Each row is a point on a landscape with many valleys, with its height.
A ball rolls from a point to the lowest of its 2 nearest points, and stops where none of them is lower. Distance is the straight distance between rows; heights are no part of it.
<374> h=251: [101  78 159 151  79 102  88 141 121  80 122  91 102 180 115 150 152 169
 134  73]
<947> h=568: [120 192 110 133 124 157 167 177  92 168 107 162 135  84 138 132 113 111
 109 167]
<836> h=690: [136 133 149 136 131 149 106 134 170 136 118 111 110 119 146 127 196 109
 115 135]
<953> h=369: [ 70 153 119  94 107 121 117 142  80 116 116 103 122 158 149 127 172  99
  98 126]
<1003> h=409: [ 80 156  92 108 129 137 129 168  77 127 144 131 169 153 129  87 157 121
 111 101]
<486> h=390: [124 106  86  94 120 110 106 105 150 146 196 197 153 137 127 127 121 183
 131 194]
<940> h=481: [153 101  75 123 134 105 121 113 137 149 172 150 117 156 130 197  85 127
 170 113]
<534> h=340: [ 50 109  74 128 145 122 107 135 180 158 162  74 155  89 148  94 115 160
 168 130]
<50> h=601: [194 186  93 119 156 152 140 115 122 129  72 133  84 151 101 162 187 111
 108  92]
<812> h=332: [147 133  82  89 189 117 119  92 105 127 116 103 110 109 139 188 153 120
 152  76]
<81> h=195: [ 98 103 144 102  74 115 163 163  89  66 105 133 101 160  94 145 186 149
 137 117]
<3> h=621: [121 163 108  93 165 129  93 135 154 162 159 174 107 101 132 112 111 124
  86 131]
<541> h=316: [119 114 130 191 130  99 134 107 162 145  82 117  39 135 122 176 131 111
 123  88]
<883> h=94: [123 119 132 154 111 119 153 148 125 124 149 116 147 132 147  85  73 146
  90 186]
<985> h=151: [162 137 170 166 139 149 132 135 101 149  98 156  60 142  92 130 176  86
 166  58]
<104> h=620: [167 221 131 112 148 152 116 135 150 134  85 153 103 148 103 127 183  99
  76 101]
<249> h=260: [ 98  87 128  94 138 136 118  95 146 109 155 134 185 132 115 114 165 133
 125 150]
<110> h=468: [125 106 156 177 161 123 131 107 160 146  87  89 129  95 124  97 148 113
 141 114]
<275> h=431: [ 96 165  93 155 165 104 153 116 105 151 106 119  85 105 160 114  54 114
 142  92]
<464> h=383: [ 60 136  96 170 133 101 146 110 154 136 114 108 110 114 153 138  30 142
 121 114]
<115> h=314: [112 128  98 116  99 137 112 150 148 145 188 175 153 178 144 101 134 146
  97 187]
<935> h=596: [130 189 122 104 136 154 129 144 128 151 121 162  99 100 143 126 132 103
  63 174]
<627> h=499: [120 163 141 121 107 173 130 188 115 135 141 129 172 134 143  53 114  89
 113 168]
<16> h=446: [140 123  74 103 129 157 125 137 116 140 146 140 133 156 131 178 112  91
 182  84]
<657> h=268: [111 103 107 155 108 118 141 163  83 104  83 115  99 166 112 162 167 139
 123 116]
<830> h=637: [ 92  89 144 158  87 144 118 159 159 149 139 102 175  98 136 112 141 144
 128 223]
<540> h=425: [ 73  58 193 131 116 108  96  93 158 115 106  91 152 134 132 118 152 121
 134 122]
<387> h=587: [109  92 134 193  75 121  98 155 177 142 151  81 170 146 141 106 142 139
 144 169]
<861> h=738: [160 157  66  96 178 143  81 112 155 162 164  84 121 134 153  80  91 116
 116 127]
<792> h=429: [188 177 127 152 156 135 160  99 164 118 142 137 125 107 105  98 148 142
 118 119]
<626> h=246: [ 59 132  98  80 142 126 110 125 147 137 175 114 161  78 114  82 148 155
 135 136]
<625> h=437: [156  64 141 145 109 114 107 122 107  98 125 105 160 174 114 154  74 140
 134 116]
<721> h=477: [ 84  74 172 134 106 125  75  87 168 140  88  60 149 120 143 154 100 125
 121 143]
<723> h=642: [122 206 174 119 147 129  92 126 177 135  99 169  99 105  99 114 190 110
  44  95]
<401> h=710: [174 195 139 118 123 146  91 157 161 152 147 104 107  98 139  99 161 112
 108 131]
<894> h=773: [144 143 117  63 162 169 153  77 190 128 150 116 164  99 126  96 103  94
 127 152]
<192> h=607: [150 111  94  95 130 121 129 148  99 124 160 142 178  83 107 152 133 168
 126 158]
<623> h=543: [170 140 172 163 123 139 157 156  65 120 108 180 128 100  96 130 145 125
 194  90]
<789> h=374: [112 104 152 185 123 111 107 119 145 143  62 124  94 116 141 166  99 121
  85 126]
<516> h=386: [157  56 124 112 117 138 142  84 136  81 116 128 144 217 114 130  74 112
 123 134]
<579> h=511: [128 135 131 149 129 123 132 127 153 120 107  64 129 116 152  81  96 102
 133 125]
<422> h=476: [205 161 117 166 124 131 169 131 133 119 139 125 132 135 107 140 175 128
 147 126]
<997> h=505: [138 127 199 141 102 121 174 134  94 116  97 172  78  98  86 134 141 144
 170  65]
<777> h=424: [163 164 171 124 113 122 139 148  84 125 152 177  93 112 129 141 119 159
 112  83]
<292> h=225: [125 116 139 141 126 120 151 118 144 120 116 103 139  77 157 108  38 157
 123 172]
<776> h=467: [132 188 123 126 155 147 143 103 101 148 108 116  92  98 148 130  91 106
 180  77]
<514> h=633: [176  97  88 132 159 143 101 139 117 151 151 128 182  92 121 137 143 129
 121 180]
<88> h=317: [ 70 122 106 117 155 113 161 100 149 128 110 107 104  95 157 134  63 146
 106 178]
<619> h=324: [ 67 127 121 155 103 114 117 155 112 118  83 102  82 179 135 141 170 106
  85 115]
<266> h=531: [146 185 131 109 111 145 101 154  74 125  78  83 138  88 150 165 116 116
 176  94]
<786> h=165: [118  94 140 122  77 133 130 134 131  74 100  69 113 209 122 152 133 133
 140  91]
<679> h=219: [118 121 163 136  80 118 123 134 144 117 188 140 149 158 153  91 107 157
 104 158]
<216> h=572: [ 98 107 180  78 113 146  67 116 162 133 161 121 165  84 159 115 122 144
 135 167]
<901> h=536: [122 169 143 115 142 173 137 183  72 153  98 164 160  93 127  74 121  86
  98 155]
<410> h=701: [124  77 166 157 138  95 105 113 137 145 147 185 134 119 136 136 103 152
 139 168]
<34> h=502: [135 210 107  94 126 145 145 115  79 127 114  84 105  78 139 166 135 141
 174  99]
<630> h=353: [103  77 178  89 138 118 103  48 150  91 135 108 176 170 125 106 155 119
 142 125]
<428> h=517: [226 152 142 141  82 150 175 140 111 108 106 130  98 148  94 161 153 144
 167 114]
<393> h=116: [ 97 113  89  88 141 106 116 118 167 106 184 121 195 118  97  68 179 180
 118 145]
<800> h=580: [189 145 114  94 148 145 144 157  61 123 113 116 164  90 113 166 120 138
 122 141]
<68> h=579: [164 157 115 103 130 171 170 109 119 113  83 134 100 170 111 169 132 100
 125 130]
<126> h=373: [111 126  79  58 180 140 146 108 101 123 121 145 141 115 132 165 129 107
 140 105]
<999> h=464: [119 127 180 137  98 113 167 149  98 109 156 174  77 149 101 123 143 167
 137  72]
<188> h=318: [111 112 131 118 169 114 192 109 115  97 123 168  98 141 109  92 140 127
  86 113]
<568> h=516: [127  95  89 131 151 130 141  94 149 137 123 167 114 161 131 177 104 100
 145 145]
<472> h=286: [141 140 118 128 150 107 120 121  61 114 116 115 118 111 107 158 143 120
 140  66]
<961> h=449: [109 114  89 123 126  82 136  85 171 141 195 169 101 157 148 132 120 162
 146 163]
<430> h=375: [142 150 101 110 182 110 187  94 139 110 142 170 122 104 112  93 132 136
 122 106]
<595> h=616: [108 122 176 118  94 155 127 161 142 127 147 112 171  66 136 117 143 133
 144 169]
<311> h=229: [165 109 138 135 159 132 125 138  81 134 102 147 117 148  76 150 180  98
 153  75]
<572> h=296: [ 94  90 179 121  72 105 174 157 109 102 106 140  98 154 112 175 140 161
 117 159]
<257> h=245: [119 138 153 180 151 124 140 125 154 140 116 143  56 123 128 132 147  88
 154  76]
<57> h=68: [118 121 113 107  91 127  88 131 134  87 122  53 139 205 149 126 129 122
 107 114]
<778> h=498: [114 102 123 126 123  94 101  67 191 133 178 134 153 144 155 114 130 165
 158 153]
<570> h=727: [ 78  78 156 171 101  92 117 151 130 141 163 176 115 128 114 171 132 151
 141 153]
<231> h=754: [135 152  97  76 170 153 120 117 171 156 161 137 147 130 144  57  71 107
 109 168]
<33> h=410: [119 135  74  76 151 157 100 153  75 131 145 142 169 133 119 156 140  90
 142 103]
<342> h=321: [143  85 125 146 122 133 141 110 147 116 128 157 151 206 143 122  91 131
 108 176]
<361> h=541: [118 105 130 164 117 102  74 112 195 155 176  97 132 152 159  89 122 138
 148 140]
<87> h=421: [128 136 154 171 132 112 118 118 115 125  51  75  97 109 136 131 148 112
 103  99]
<458> h=678: [165  84 158 164 120  83 110 142  89 132 137 171 141 115 142 146  83 178
  97 142]
<60> h=236: [129  89 145 150 160 121 173 109 134 131 132 177 133 163 140  79  95 119
  93 151]
<267> h=381: [141 139 146 150 133  86 157 144 118 132 134 142  82  97 144 154 100 161
 145  91]
<552> h=657: [171  77 121 165 118 113  94 158  94 146 135 130 181 105 137 143 101 146
 118 159]
<521> h=333: [133 133  92 147 149  87 119 149  87 140 137 124 124  89 126 161  97 143
 154  95]
<18> h=549: [110 100  99 109 137 142 181 122 133 111 102 152  94 186 129 150 135 106
 121 153]
<714> h=726: [179 168 101 147 140 138  94 145 147 155 165  82 125 122 138  64 119 125
 116 111]
<621> h=525: [108  93 173 115  90 128  74  70 180 134 123 104 172 115 157 132  93 132
 155 183]
<803> h=556: [177 146  89 110 124 144 117 134  68 125 105  74 159  75 150 177  81 109
 155 129]
<890> h=555: [199 154 182 154 108 171 185 143 101 120  86 185 124 138  80 139 151 124
 173 123]
<587> h=454: [107 140 115 126  95 152 140 181  99 120 184 134 184 160 108  79 144  99
 118 148]
<316> h=667: [108 173 168 133 117 143 121 131 176 119 118 120 105 112  94 119 213 115
  94  98]

Call two points neighbours if one is among the 2 nearest of the other. Go from one point of each pair to the other, from neighbour to neighbour, staying as low as possible. Name the highest point that can't be avoided.
<883> and <393> | <361>
<60> and <985> | <890>
<393> and <57> | <570>
<57> and <81> | <657>

Two balls start at each pair of points below. Name the first point that both come to, or write -.
<216> and <361> | -
<514> and <3> | -
<830> and <627> | -
<935> and <595> | -
